Each row is a point on a tangle of strands that fork, close into loops and nearly touch. The rows are in no order.
Points whose rows are less than 48.3 apart are linked; no others are. Some points are linked to none.
Q_733: [14,17,-23,-5,-44,-21,-40,12,34,-17,4,27,20,17,20,-9,34,9,13,-36,-16]
Q_900: [6,2,0,-23,-31,17,4,2,19,3,12,-1,-8,34,-25,-9,-6,27,-3,-32,9]
Q_269: [-6,11,15,-2,-18,-27,0,-3,-3,-11,5,4,0,-7,16,-6,10,7,13,8,-27]
Q_810: [-14,-11,13,1,27,21,21,-1,-2,-11,7,-10,-12,-18,3,8,-10,-18,1,25,30]
Q_394: [4,-10,40,-24,-15,-30,-7,-1,-12,-3,10,-20,7,18,18,-18,-4,15,0,35,-51]
Q_766: [-13,-40,13,3,39,40,14,-7,12,-10,8,-28,4,-24,8,10,-27,-23,-21,50,45]
Q_375: [9,1,12,3,-28,-56,-54,11,10,-20,5,-7,28,1,52,-22,38,-16,22,11,-44]
Q_675: [-3,3,30,-13,-4,-25,6,-5,-15,-3,8,-12,-2,2,12,-8,0,10,5,24,-36]
Q_268: [1,-11,43,-54,-30,-36,9,-1,-31,25,-18,-10,7,46,-14,10,-10,16,-14,11,-78]
Q_391: [0,-21,12,-16,-12,19,-10,3,21,-16,6,-20,-3,5,10,-14,-19,13,-3,27,7]
Q_626: [-30,48,-23,0,13,14,0,-1,-37,-31,28,40,-6,66,10,-35,37,38,17,-23,22]
Q_98: [11,-1,33,-32,-25,-49,-11,3,-18,2,1,1,19,40,12,-9,16,12,3,11,-77]
Q_184: [6,-42,-7,-16,-19,46,6,-9,36,14,0,-37,3,11,-28,-3,-41,6,-22,-6,16]
Q_373: [3,23,-1,5,-29,-29,-16,8,12,-13,0,30,11,3,23,-7,34,9,16,-17,-35]
Q_295: [32,-32,32,-11,-45,-18,-37,8,27,0,-8,-29,25,9,35,-9,8,-4,1,24,-52]
Q_412: [-30,39,-1,-4,14,10,20,-5,-47,-19,14,51,-24,48,1,-15,39,20,3,-21,0]
Q_948: [14,-2,25,-31,-47,-2,16,8,0,24,-13,-1,-8,24,-12,7,-2,26,-3,-11,-50]
Q_689: [-24,4,-17,4,23,18,12,-2,17,-15,30,-8,-13,2,-23,-3,-2,-8,-13,-18,49]
Q_166: [3,27,5,-3,-24,-42,-17,-1,-27,-12,7,49,17,36,21,-19,46,21,10,-20,-70]
Q_231: [32,-42,-20,7,-11,14,-53,11,62,11,-29,-27,33,-18,14,8,-20,-9,-11,3,-16]
Q_348: [-15,-30,7,6,45,43,21,-3,8,-8,15,-18,-1,-19,1,12,-26,-34,-17,32,52]
Q_263: [-17,34,-15,-21,-14,3,-15,10,-34,-11,24,33,-3,72,16,-33,31,49,17,-7,-21]
Q_908: [11,-49,22,0,3,29,24,-12,20,29,-31,-20,12,-22,1,24,-41,-9,-12,16,10]
Q_785: [-26,29,-1,-19,0,5,18,-3,-30,-8,12,34,-23,41,2,-14,26,25,4,-15,1]
Q_505: [13,-23,44,-25,-15,-1,23,-7,-12,21,-12,-30,-6,7,-2,4,-19,7,-4,26,-48]
Q_831: [18,-63,26,-10,-5,40,21,-12,22,29,-32,-26,14,-12,-1,17,-45,2,-23,18,0]
Q_176: [-5,14,13,-18,-11,1,28,-4,-9,5,0,19,-25,19,-14,6,15,20,-2,-18,-6]
Q_393: [9,-18,-34,24,53,11,-51,-1,40,-10,-23,-27,23,-42,17,0,-25,-16,-9,20,17]
Q_283: [19,-9,33,-10,-3,-64,38,-22,-53,17,-21,2,6,15,-30,14,-20,-21,6,33,-43]
Q_480: [12,-2,-13,-14,-39,15,-9,1,36,6,9,-3,2,24,-20,-12,-16,22,-5,-33,1]
Q_77: [-22,-27,-26,14,54,35,-13,-8,21,-17,13,-32,2,-31,-2,3,-21,-23,-18,24,53]
Q_350: [-19,44,-4,15,11,-15,11,-13,-45,-24,9,62,-17,5,11,-12,42,7,9,-17,-9]
Q_238: [-13,16,1,-25,-1,14,18,-3,-6,2,21,10,-20,46,-14,-11,6,32,-5,-28,27]
Q_576: [1,-14,31,-30,0,21,51,1,-12,28,-4,-10,-27,10,-19,16,-8,-4,-11,4,-8]
Q_419: [6,17,17,-5,-16,1,53,-12,-50,28,-15,44,-28,2,-34,24,23,-2,-12,-36,-27]
Q_9: [-1,-14,14,28,48,3,3,-8,-20,0,-11,-25,-1,-50,30,4,-15,-38,4,61,42]
Q_907: [-22,37,-10,-10,-7,-1,-5,1,-47,-13,13,40,-9,66,10,-26,41,41,12,-19,-35]
Q_456: [-9,-34,0,-9,16,50,13,-9,19,7,34,-42,-8,17,-35,-14,-26,2,-32,-5,50]
Q_62: [-23,10,-33,16,18,24,-8,-11,21,-5,39,-19,-9,-1,-26,-10,-1,0,-17,-36,49]
Q_895: [4,25,-25,33,-2,3,12,-6,0,2,-30,33,-4,-38,-18,31,12,-12,9,-34,13]
Q_606: [11,-19,42,-42,-34,-24,7,3,-16,29,-11,-23,5,34,-6,4,-13,16,-8,17,-74]
Q_685: [6,2,24,-33,-30,-17,-5,11,-4,5,9,1,-5,31,17,-11,5,23,0,5,-48]
Q_203: [-12,2,37,-24,29,25,62,20,-44,35,22,10,-38,16,-31,29,2,-16,-25,18,11]
Q_16: [25,-19,36,-4,-37,-31,16,-4,-5,34,-18,-17,11,2,-3,12,-12,-1,6,4,-71]
Q_48: [-34,22,-46,20,32,11,-15,-12,17,-25,43,-9,-11,-7,-16,-17,9,-3,-12,-30,58]
Q_856: [13,-12,32,-45,-43,-6,10,6,-5,29,-8,-14,-4,36,-8,4,-9,26,-10,3,-64]
Q_266: [-16,36,6,5,6,-13,16,-9,-27,-18,15,40,-16,0,8,-3,25,7,10,-7,-5]
Q_852: [4,-34,3,8,25,31,37,-2,7,35,-21,-7,0,-35,-9,31,-34,-33,-11,0,36]
Q_552: [-20,43,-30,-1,-4,9,-16,2,-16,-32,33,33,4,64,4,-39,28,41,21,-26,21]
Q_63: [24,28,-37,34,36,-25,-43,10,30,-3,-41,0,19,-50,18,8,0,-28,20,1,1]
Q_746: [14,0,-26,3,-36,-10,-41,16,45,-11,-5,0,19,-4,5,-2,6,-3,9,-23,-9]
Q_207: [-16,-19,-10,1,23,51,13,-8,14,10,53,-42,-13,14,-33,-16,-13,1,-36,-20,58]
Q_483: [-9,24,-4,44,40,-47,6,-7,-49,-14,6,1,-9,-52,24,-1,19,-38,14,47,24]
Q_435: [21,16,-58,37,25,-7,-20,7,27,15,-50,19,16,-50,-7,27,-9,-22,8,-36,6]
Q_816: [-2,26,-65,36,-6,-6,-39,-6,41,2,-2,12,6,-13,-23,4,12,3,-4,-63,12]
Q_333: [10,-36,20,4,9,26,33,-8,4,27,-23,-14,3,-26,0,24,-33,-19,-1,14,19]
Q_538: [-16,3,8,13,41,2,-4,1,-5,-36,12,-12,-4,-38,20,-1,-1,-26,7,43,38]
Q_644: [-6,-18,28,-42,-10,39,41,10,-1,31,1,-18,-31,41,-36,16,-19,10,-20,-10,14]
Q_757: [1,14,6,-5,-24,-15,-11,7,12,-13,8,11,4,6,19,-12,17,14,15,-3,-24]
Q_896: [13,-3,27,-1,-12,-34,31,-14,-29,20,-15,-2,2,-15,-12,14,-2,-7,9,11,-40]
Q_970: [-18,24,1,10,12,-16,-3,2,3,-30,9,12,-7,-18,18,-3,16,-3,14,7,11]
Q_624: [-8,5,26,-38,-26,-21,14,2,-36,21,-10,14,-7,39,-11,3,12,33,-9,-11,-62]
Q_460: [-11,-34,12,-9,26,44,6,-5,17,-22,13,-32,-7,-3,1,-5,-24,-9,-20,43,35]
Q_625: [-7,18,-9,-5,-18,5,0,3,13,-16,6,17,-11,14,-6,-9,7,16,3,-20,7]
Q_842: [12,15,1,25,-24,-27,13,-9,-10,15,-27,22,5,-33,-5,21,16,-4,11,-15,-32]
Q_710: [-14,23,20,-15,30,-29,32,-11,-61,-10,19,26,-18,4,-2,0,26,-6,-3,16,-14]
Q_941: [20,-5,-1,0,-29,-38,-69,15,28,-24,-5,-15,31,-2,50,-15,39,-14,21,6,-30]
Q_652: [8,17,-58,33,40,-3,-23,0,25,1,-34,9,2,-54,-12,20,-8,-20,6,-28,22]
Q_209: [29,-12,-15,-6,-36,-19,-69,23,39,-23,-8,-19,29,-2,40,-13,24,-12,13,-2,-17]
Q_902: [1,-19,28,-28,0,41,58,5,-4,32,-4,-10,-27,21,-30,24,-18,-7,-13,-1,10]
Q_91: [-19,-19,0,-5,20,29,7,-4,12,-25,13,-21,-8,-11,3,-8,-18,-11,-11,26,32]
Q_179: [1,11,15,-28,-33,-9,16,3,-14,17,-4,18,-14,35,-13,2,11,29,-3,-22,-46]
Q_149: [23,-49,19,-35,-39,48,7,-2,28,20,-11,-35,2,33,-19,0,-41,21,-19,8,-8]
Q_727: [21,23,-49,33,23,-16,-55,16,41,-15,-30,-1,23,-39,12,8,6,-19,13,-17,1]
Q_671: [14,-12,16,38,3,-51,-22,-6,-6,8,-21,-21,16,-29,22,-7,-6,-28,22,47,-32]
Q_618: [-11,33,-52,33,-1,-1,-18,-8,28,-14,-1,28,-4,-12,-29,8,11,0,-4,-56,24]
Q_363: [37,-46,4,4,-41,9,-29,9,51,28,-43,-22,37,-7,14,15,-19,-13,0,-7,-29]
Q_151: [-22,21,1,-26,0,13,16,3,-25,-1,15,25,-25,59,-5,-10,18,35,3,-22,9]
Q_381: [26,-53,25,-23,-35,39,2,-3,35,21,-20,-37,16,11,2,5,-45,16,-18,22,-18]
Q_172: [5,26,2,28,-13,-54,-29,5,1,-18,2,16,14,-21,30,-6,35,-6,24,0,-31]
Q_787: [-3,32,-54,36,10,3,-10,-8,19,-7,-15,32,-3,-32,-29,23,12,-9,4,-51,22]
Q_247: [15,-32,17,-38,-29,40,16,1,19,21,-1,-27,-11,36,-25,-2,-32,22,-19,-5,4]
Q_854: [0,12,-5,-27,-22,12,3,1,5,3,15,6,-11,52,-22,-19,2,39,-5,-31,15]
Q_701: [-24,35,-38,23,17,-7,-12,-4,8,-36,13,30,-5,-15,-5,0,21,-4,8,-26,41]
Q_954: [6,11,17,-13,-12,9,55,-5,-27,26,-11,24,-26,2,-31,24,15,-1,-7,-27,-14]
Q_42: [25,16,8,27,-21,-34,40,-21,-51,24,-29,33,-7,-25,-29,24,11,-19,-6,-22,-35]
Q_519: [-26,1,-23,12,21,36,8,-8,14,7,50,-30,-12,3,-35,-8,-6,0,-28,-38,62]
Q_542: [6,-3,-28,24,0,9,3,2,28,15,-33,7,11,-36,-14,28,-16,-12,4,-29,11]
Q_294: [13,-3,1,-52,-30,9,-49,25,-4,-6,34,3,13,79,14,-46,9,48,24,-1,-5]
Q_467: [-23,1,-14,5,28,29,26,-3,14,-5,23,-3,-15,-8,-28,5,-6,-25,-12,-12,51]
Q_735: [7,30,-19,24,-24,-3,12,-3,1,0,-27,45,-9,-26,-21,24,19,-5,7,-44,-5]
Q_889: [7,3,14,2,-15,-12,38,-9,-26,19,-17,8,-9,-17,-12,19,3,-6,5,-7,-24]
Q_996: [4,-16,-30,25,59,13,-21,-4,21,11,-33,-15,11,-52,10,16,-32,-30,-4,12,33]
Q_516: [30,-34,12,0,-39,0,-21,14,39,15,-31,-23,25,-6,16,7,-14,-2,3,4,-29]
Q_605: [19,-4,-8,34,18,-11,-7,-2,11,23,-52,-4,16,-50,16,25,-20,-23,13,2,11]
Q_457: [3,9,-9,24,1,-7,3,-1,4,5,-27,4,0,-40,7,17,-1,-11,17,0,1]
Q_448: [22,-20,46,-21,-32,-32,9,-3,-10,20,-12,-27,15,21,-2,2,-16,2,-2,22,-76]
Q_813: [-21,-15,5,6,44,21,-11,0,9,-44,18,-21,-4,-27,21,-8,-8,-16,-4,50,45]
Q_887: [16,-51,29,-10,-18,32,7,-12,26,17,-24,-36,14,-5,9,10,-36,7,-15,33,-10]
Q_684: [14,7,-2,33,1,-20,-6,2,0,22,-40,2,12,-50,9,20,-8,-22,21,8,-5]
Q_174: [-7,24,-65,30,46,0,-35,-1,30,-14,-11,0,0,-48,-8,7,2,-19,1,-21,24]
Q_199: [-21,29,-2,-3,3,-25,-9,4,-20,-32,23,26,-1,15,37,-30,31,21,20,7,-19]
Q_805: [13,-2,1,-42,-29,7,-36,15,6,-2,31,4,2,62,12,-41,2,41,12,-7,-2]
Q_992: [11,17,-27,29,14,1,16,-1,-3,15,-36,19,2,-49,-8,35,-6,-24,5,-19,22]
Q_237: [14,-2,15,35,-3,-64,-23,-2,-7,-2,-13,-12,19,-23,23,-7,11,-26,23,35,-37]
Q_997: [28,-6,-6,-21,-59,8,-17,14,35,12,1,3,10,32,-14,-8,-7,25,2,-34,-18]
Q_640: [-5,-11,18,10,40,28,44,8,-12,11,12,0,-13,-30,-1,26,-12,-40,-6,29,46]
Q_666: [7,-41,-6,15,17,25,-15,-6,31,7,-27,-22,20,-34,9,15,-32,-14,-9,20,18]
Q_672: [-36,16,-32,9,41,18,-14,-5,10,-32,53,-13,-13,-1,-9,-27,6,-1,-14,-15,61]
Q_402: [10,-1,34,-22,-3,-42,53,-18,-66,25,-15,10,-7,8,-36,22,-2,-9,-13,7,-43]
Q_962: [-5,-25,34,-19,15,18,-23,-10,9,-36,23,-38,-3,7,33,-23,-11,16,-6,80,11]
Q_374: [-2,-48,-8,4,15,38,-14,-9,35,-7,-2,-36,12,-16,6,-1,-32,2,-23,35,22]
Q_157: [-20,23,18,10,15,-52,-5,-7,-32,-31,20,12,0,-11,27,-20,21,-2,19,28,-21]
Q_621: [-27,23,-14,-14,18,10,-2,-4,-1,-29,45,9,-7,38,-3,-32,11,22,-1,-23,47]
Q_866: [-4,31,-3,29,-10,-43,-26,-3,-7,-15,-6,33,4,-28,20,1,34,-5,20,-1,-27]
Q_623: [-17,25,-7,-29,2,16,-2,9,-25,-5,33,9,0,78,-15,-26,9,57,6,-32,35]
Q_444: [28,1,9,-15,-68,-12,8,10,17,23,-21,15,3,22,-8,8,12,17,3,-33,-57]
Q_971: [-24,12,-11,5,22,-1,-30,3,18,-53,27,-8,-4,-17,23,-20,-2,-3,6,20,37]
Q_496: [10,0,-15,18,-17,10,19,-1,18,22,-34,11,1,-30,-14,31,-11,-9,7,-26,1]
Q_230: [-19,45,3,14,23,-29,22,-19,-64,-27,17,60,-11,-4,13,-11,45,-3,4,-6,-11]
Q_991: [-18,8,31,-18,36,25,55,19,-25,17,27,12,-39,19,-22,19,7,-11,-14,14,24]
Q_629: [-1,-3,15,12,36,25,61,14,-20,22,19,7,-17,-20,-10,29,-12,-36,-13,22,39]
Q_939: [20,-7,-27,7,-23,-6,-48,18,48,-8,-22,-9,26,-14,15,3,1,-10,8,-12,-13]
Q_717: [11,-4,8,-38,-36,7,-25,15,16,-11,22,-2,0,41,6,-29,-3,36,7,0,-5]
Q_292: [8,-47,-6,11,15,29,-24,-11,39,-7,-17,-37,23,-24,16,1,-32,0,-15,40,18]
Q_714: [25,-15,24,5,-40,-25,9,1,5,28,-26,-6,19,-7,3,11,-2,-5,10,-2,-58]
Q_7: [18,26,-6,31,-35,-15,8,-6,-7,13,-31,40,0,-31,-11,21,27,-2,6,-35,-30]
Q_773: [9,-3,32,-26,-22,-32,-15,8,-9,-1,8,-8,5,22,22,-17,7,16,0,14,-62]
Q_986: [-27,28,0,0,29,16,34,-1,-11,-12,32,32,-30,15,-20,0,22,-6,-5,-17,53]
Q_249: [-2,0,38,-32,6,-21,51,-11,-61,27,-9,0,-13,12,-28,17,-1,-9,-13,13,-35]
Q_953: [-3,-15,-9,9,2,13,-17,1,29,-14,-5,-16,9,-25,7,-1,-21,-5,0,12,11]
Q_744: [-17,19,-8,8,0,-6,-2,1,9,-23,0,11,-7,-25,5,4,6,0,13,-1,17]
Q_429: [18,11,5,35,-17,-32,40,-20,-43,29,-33,24,-1,-36,-14,28,7,-22,5,-12,-25]
Q_558: [-13,-7,40,-34,22,11,56,12,-48,30,14,-7,-31,13,-22,22,-4,-13,-16,23,-7]
Q_481: [5,-29,28,-17,-6,19,-21,0,19,-26,15,-29,0,11,23,-18,-17,13,-7,55,3]
Q_690: [-24,-15,24,-6,43,23,-3,-7,2,-44,29,-32,-7,-13,23,-14,-5,-12,-9,67,39]
Q_696: [35,-47,-9,6,-26,12,-46,11,62,22,-42,-25,45,-16,18,10,-19,-10,-7,-7,-22]
Q_881: [20,-40,-32,10,-5,19,-50,4,55,6,-16,-29,31,-22,5,-2,-25,-6,-16,0,0]
Q_409: [21,11,-28,38,29,-14,-24,7,21,8,-48,-3,19,-52,16,16,-13,-24,17,-3,5]
Q_839: [1,0,22,16,5,-38,7,-9,-26,-3,0,-12,-1,-25,14,-5,1,-14,13,36,-20]
Q_791: [1,-14,20,26,20,-16,-15,-7,-4,-8,-13,-25,11,-38,32,-7,-11,-19,15,59,3]
Q_924: [-21,28,-32,-5,9,3,-24,-5,3,-33,48,10,3,34,-3,-39,9,29,3,-26,44]
Q_44: [-5,23,-38,32,6,11,8,-8,9,-2,-16,26,-9,-33,-27,28,8,-15,0,-41,29]
Q_776: [2,-7,10,39,37,-13,-11,-6,-16,4,-18,-27,6,-48,32,2,-12,-30,14,57,22]
Q_298: [-14,9,0,27,51,-4,5,3,-23,-25,9,-7,-12,-45,22,7,6,-35,6,41,46]
Q_234: [36,-23,-5,6,-31,-6,-54,17,49,-2,-26,-22,38,-11,28,1,3,-17,6,1,-22]
Q_372: [14,-4,0,2,-21,15,43,-7,4,33,-33,11,-5,-25,-16,30,-10,-8,9,-27,-9]
Q_593: [-13,-13,11,-43,4,33,-4,5,-4,-5,41,-22,-18,61,-20,-27,-17,34,-15,-4,42]
Q_612: [-9,27,-21,2,-24,-4,-9,-1,15,-17,7,32,-5,20,0,-12,15,20,5,-35,6]
Q_265: [12,-45,-10,-9,-25,42,-14,-5,42,11,-3,-33,11,4,-10,-12,-38,10,-21,-2,9]
Q_432: [34,-12,13,19,-50,-39,0,2,9,37,-36,-2,24,-15,1,18,9,-14,15,-18,-66]
Q_173: [-13,-13,5,-35,17,36,-10,0,-7,-5,58,-31,-9,54,-33,-36,-9,40,-24,-15,54]
Q_122: [5,-28,22,-50,-23,40,24,7,3,25,-2,-28,-19,47,-34,1,-30,21,-17,-10,3]
Q_699: [-2,-16,-22,25,61,21,1,0,7,11,-20,-10,8,-55,5,22,-26,-39,-6,10,51]
Q_328: [-16,39,0,34,31,-47,6,-14,-59,-32,15,32,-10,-31,19,-8,31,-20,16,21,7]
Q_462: [15,-31,-1,18,-3,17,-9,-4,28,19,-38,-13,20,-34,11,18,-30,-12,-3,6,3]
Q_226: [5,5,1,-54,-43,5,-26,22,-23,20,13,12,-4,84,5,-22,10,55,12,-16,-33]
Q_524: [-31,-5,-27,7,34,30,-14,-6,22,-26,45,-22,-9,-3,-9,-26,-8,-4,-20,-2,59]
Q_707: [14,-24,7,15,-14,6,6,-1,18,16,-34,-16,12,-27,8,17,-22,-9,7,4,-14]
Q_315: [25,-48,36,-8,-24,18,16,-5,10,29,-25,-31,9,-2,13,13,-34,6,-6,28,-32]
Q_365: [-9,18,7,6,30,16,49,10,-18,-1,24,27,-25,-14,-16,18,14,-27,-8,1,43]
Q_772: [-2,-46,19,10,43,33,12,-13,7,6,-8,-32,8,-36,20,15,-28,-24,-15,54,42]
Q_12: [-29,44,-18,-10,9,21,5,6,-42,-19,21,30,-10,85,-2,-28,36,46,11,-23,20]
Q_40: [28,-8,6,35,-26,-36,19,-10,-13,44,-44,4,16,-31,-3,23,-7,-19,12,-6,-41]
Q_354: [16,5,34,-11,3,-59,46,-21,-72,15,-19,13,2,12,-35,19,-7,-24,-7,27,-34]
Q_313: [35,-2,-2,-24,-73,-6,-8,10,32,21,-13,19,8,28,-8,8,18,17,5,-50,-44]
Q_964: [25,-39,0,-1,-28,18,-21,6,43,8,-20,-23,23,-3,8,5,-29,1,-7,9,-10]
Q_370: [10,-13,8,5,-19,2,1,5,19,4,-22,-10,8,-20,11,6,-17,-1,10,11,-15]
Q_832: [-20,-24,-27,14,42,34,3,-2,21,-7,13,-20,-4,-28,-12,6,-22,-29,-17,5,52]
Q_325: [9,21,-70,31,2,-6,-50,7,51,-1,-7,2,10,-24,-14,5,5,-5,-3,-51,3]
Q_841: [-4,-13,40,-39,-9,7,23,3,-20,21,-1,-22,-17,17,-5,1,-12,16,-8,23,-38]
Q_321: [-11,18,0,33,42,-22,7,4,-31,-17,6,-6,-13,-52,26,3,6,-35,14,41,35]
Q_901: [15,3,-42,26,3,6,-13,3,33,20,-45,11,12,-42,-10,31,-15,-16,7,-34,4]
Q_109: [6,-21,23,29,10,-29,-21,-8,-6,6,-20,-29,14,-31,27,-6,-10,-22,19,53,-21]
Q_769: [2,-23,-33,19,34,17,-48,2,42,-18,-8,-29,18,-32,11,-7,-22,-7,-13,24,19]
Q_530: [12,6,18,-25,-33,-50,-24,8,-10,-5,10,10,26,40,29,-24,30,10,7,-1,-70]
Q_81: [-7,-9,30,-38,-11,15,40,4,-18,25,1,-12,-25,24,-17,12,-7,12,-11,6,-20]
Q_573: [-15,25,8,10,15,-33,-6,-2,-19,-27,10,13,-5,-20,27,-9,21,3,20,15,-9]
Q_331: [-15,-15,-22,8,26,31,21,-1,15,-1,11,-7,-5,-19,-23,13,-19,-28,-12,-8,43]
Q_146: [-16,14,-23,10,-1,4,-11,4,20,-26,8,4,-4,-12,-2,-2,-4,0,4,-16,25]
Q_591: [-13,13,-12,-20,8,24,-4,-5,-8,-4,56,-10,3,46,-27,-35,2,38,-12,-44,52]
Q_549: [-23,41,5,16,24,-38,15,-11,-57,-33,20,41,-11,-19,19,-11,40,-6,12,9,-1]
Q_316: [-16,41,-11,-6,-9,-16,-6,1,-44,-19,11,52,0,54,15,-24,42,33,6,-22,-55]
Q_715: [-8,28,1,41,37,-59,8,-10,-62,-22,11,11,-8,-41,14,-3,26,-32,10,35,15]
Q_424: [-14,38,-20,17,-9,-6,-8,-2,4,-24,7,45,-5,9,3,-4,25,17,9,-33,6]
Q_178: [36,-9,-5,-27,-73,3,-12,15,36,27,-8,7,10,35,-17,1,5,21,4,-45,-27]
Q_741: [5,4,14,-38,-38,-13,-16,16,-4,3,11,9,-1,45,17,-19,14,30,6,-3,-44]
Q_548: [-29,20,10,-5,40,20,38,11,-14,-9,38,28,-32,24,-19,4,18,-5,-12,-2,50]
Q_768: [37,-21,-6,-7,-44,-13,-61,17,43,-7,-21,-24,33,-4,37,-5,17,-14,13,0,-25]
Q_708: [17,1,9,11,-23,-3,44,-8,-14,30,-25,16,-4,-23,-16,30,0,-7,5,-17,-21]
Q_415: [-8,-7,22,25,35,-31,8,-13,-40,-8,5,-20,-5,-39,23,-6,-4,-38,9,61,15]
Q_639: [20,-39,45,-15,-25,1,14,-10,2,35,-19,-33,8,6,5,8,-27,3,-3,27,-50]
Q_290: [-12,-18,28,-8,26,7,-16,-6,2,-46,23,-34,-5,-5,39,-22,-6,3,-9,71,20]
Q_396: [21,1,1,37,-14,-37,29,-14,-35,40,-40,13,6,-45,-8,29,-3,-23,9,-2,-22]
Q_790: [0,-24,-10,17,46,23,23,-1,-1,24,-20,-6,3,-44,2,31,-32,-39,-11,9,47]
Q_936: [17,-14,36,-3,-4,-52,31,-20,-43,18,-16,-11,5,-2,-17,8,-16,-19,4,30,-42]
Q_405: [-32,25,-10,-11,21,18,11,1,-8,-24,36,16,-23,34,-7,-19,17,17,-1,-16,45]
Q_651: [-22,43,-21,20,5,-9,-12,-4,1,-36,10,42,-10,-8,8,-4,26,4,13,-19,20]
Q_64: [-11,-7,12,-44,-7,26,1,9,-3,-4,22,-17,-20,47,-7,-23,-12,31,-9,3,21]
Q_312: [-17,3,7,-3,26,16,37,4,-10,-10,21,4,-21,-16,-9,11,4,-18,-2,9,37]
Q_586: [-5,11,-20,0,-16,5,4,-1,22,-8,-1,13,-6,-5,-16,3,-4,4,1,-26,19]
Q_952: [32,-12,8,33,-34,-39,0,-4,2,49,-47,5,27,-32,-2,24,0,-20,22,-6,-49]
Q_725: [-20,28,-8,-7,13,12,22,-3,-3,-18,25,25,-23,25,-15,-9,20,10,0,-22,42]
Q_383: [-20,37,-31,-1,3,5,-23,-2,-5,-35,42,28,7,46,3,-43,17,38,14,-28,31]
Q_60: [-24,22,22,-15,35,19,48,14,-30,5,29,27,-40,22,-19,11,20,-5,-10,4,29]
Q_106: [-26,-16,-27,15,40,28,-20,-5,23,-35,33,-31,-6,-22,2,-18,-12,-15,-16,20,52]
Q_528: [-24,24,-57,32,46,1,-39,1,23,-31,11,-6,-8,-37,-7,-6,-2,-12,-2,-20,40]
Q_825: [-16,27,16,-1,16,-22,35,-8,-48,-13,12,34,-25,-6,1,2,31,-3,1,2,-7]
Q_947: [-11,24,-16,-20,1,16,-4,1,-10,-10,38,4,0,60,-20,-32,5,47,-4,-39,41]
Q_243: [6,18,-7,31,-12,-19,11,-3,-4,3,-27,19,4,-34,2,19,8,-6,13,-12,-11]
Q_491: [-28,18,-55,26,32,9,-35,-5,30,-28,29,-14,-6,-21,-8,-16,2,-4,-4,-30,43]
Q_588: [-1,-7,22,20,19,-27,16,-9,-31,-4,0,-17,-3,-32,10,-1,-3,-23,13,45,-5]
Q_926: [-8,-11,-47,25,35,20,-52,-1,38,-17,7,-28,4,-35,2,-12,-15,-8,-13,2,25]
Q_531: [-2,7,8,5,27,21,61,18,-26,20,19,21,-26,-16,-20,29,1,-35,-11,12,36]
Q_404: [-22,22,-35,16,19,1,-11,2,20,-26,12,9,-6,-18,-11,3,4,-9,4,-19,40]
Q_80: [-2,-20,-2,-6,-9,22,-13,2,29,-14,0,-22,6,-4,1,-8,-22,1,-7,13,13]
Q_540: [-2,-41,1,-15,-6,47,25,-7,26,20,4,-30,-1,14,-35,1,-36,-1,-24,-10,25]
Q_182: [-5,0,41,-29,22,-14,53,-3,-59,25,8,-3,-21,12,-25,23,5,-15,-17,19,-28]
Q_324: [9,17,7,-22,-30,-41,-20,7,-17,-9,8,30,21,43,29,-21,37,17,9,-15,-67]
Q_239: [12,21,16,7,-22,-17,42,-18,-42,18,-24,40,-14,-14,-28,21,22,-2,-9,-33,-42]
Q_815: [-32,32,-11,-29,3,25,2,13,-44,-5,23,18,-9,89,-8,-20,23,52,8,-19,21]
Q_910: [5,26,-17,4,-36,-32,-38,8,16,-22,6,32,15,10,29,-9,40,7,19,-19,-23]
Q_494: [-6,1,33,-49,-22,-30,11,0,-44,22,-14,8,1,54,-22,7,4,30,-15,-1,-72]
Q_836: [5,6,22,17,-6,-55,-12,-10,-18,-10,2,-7,11,-15,16,-10,10,-10,19,28,-39]
Q_814: [-7,11,-2,-50,-32,3,-32,26,-34,9,20,13,3,86,14,-27,21,54,19,-6,-39]
Q_892: [-9,-3,-4,-27,11,34,-6,0,-7,1,58,-34,-6,41,-36,-36,-9,40,-26,-36,53]
Q_395: [4,2,10,-46,-45,-5,-19,17,-8,17,10,10,-3,64,7,-18,10,44,3,-9,-43]
Q_414: [-1,-28,16,20,45,14,6,-11,-5,2,-8,-26,3,-40,25,14,-19,-29,0,57,35]
Q_124: [15,6,-21,37,22,-3,13,0,-3,22,-41,6,7,-54,4,31,-11,-27,9,-4,25]
Q_201: [-9,-33,2,-10,13,50,30,-7,19,15,14,-29,-12,6,-30,4,-32,-13,-23,-8,42]
Q_120: [-9,36,0,0,-16,-25,-9,-3,-38,-19,8,60,13,45,14,-23,47,24,10,-21,-67]
Q_368: [14,-11,5,10,-12,1,-25,9,35,-7,-14,-18,18,-21,15,2,-14,-6,4,14,-11]
Q_107: [-8,-27,12,6,42,42,38,7,1,7,13,-9,-7,-23,-9,19,-23,-36,-14,24,48]
Q_202: [-14,26,-9,-32,-23,4,-24,22,-36,-1,21,22,2,88,13,-31,27,53,23,-12,-30]
Q_655: [6,14,-31,1,-37,-17,-42,15,40,-15,6,17,14,9,8,-5,16,8,10,-36,-6]
Q_998: [10,14,9,19,-15,-63,-37,3,2,-15,1,1,20,-11,35,-10,32,-14,21,10,-40]
Q_579: [6,-21,-32,29,61,15,-38,-6,29,-5,-33,-26,18,-53,16,8,-31,-23,-5,27,27]
Q_572: [3,-7,10,-36,-19,17,-15,9,13,-7,21,-11,-9,39,1,-28,-17,33,-4,7,9]
Q_465: [12,-42,-16,2,-13,31,-27,-3,45,5,-11,-28,19,-15,-3,2,-33,2,-20,5,4]
Q_754: [16,16,-56,29,7,-11,-52,14,48,-10,-28,4,15,-33,1,9,4,-12,7,-32,-2]
Q_197: [-1,12,13,-13,-15,11,41,-4,-17,17,-10,24,-27,13,-29,15,6,12,-3,-26,-6]

How many points has the smallest loop of links through each point below? Write none if it is on no loop.
Q_505 | 13
Q_685 | 15
Q_243 | 10
Q_409 | 13
Q_460 | 11

A tip is a point with one link. Name the tips that can be reached along the links from each point below, in the order of the rows.
Q_12 | Q_294
Q_768 | Q_866
Q_480 | Q_412, Q_444
Q_350 | Q_710, Q_374
Q_107 | Q_415
Q_40 | Q_176
Q_81 | Q_926
Q_404 | Q_157
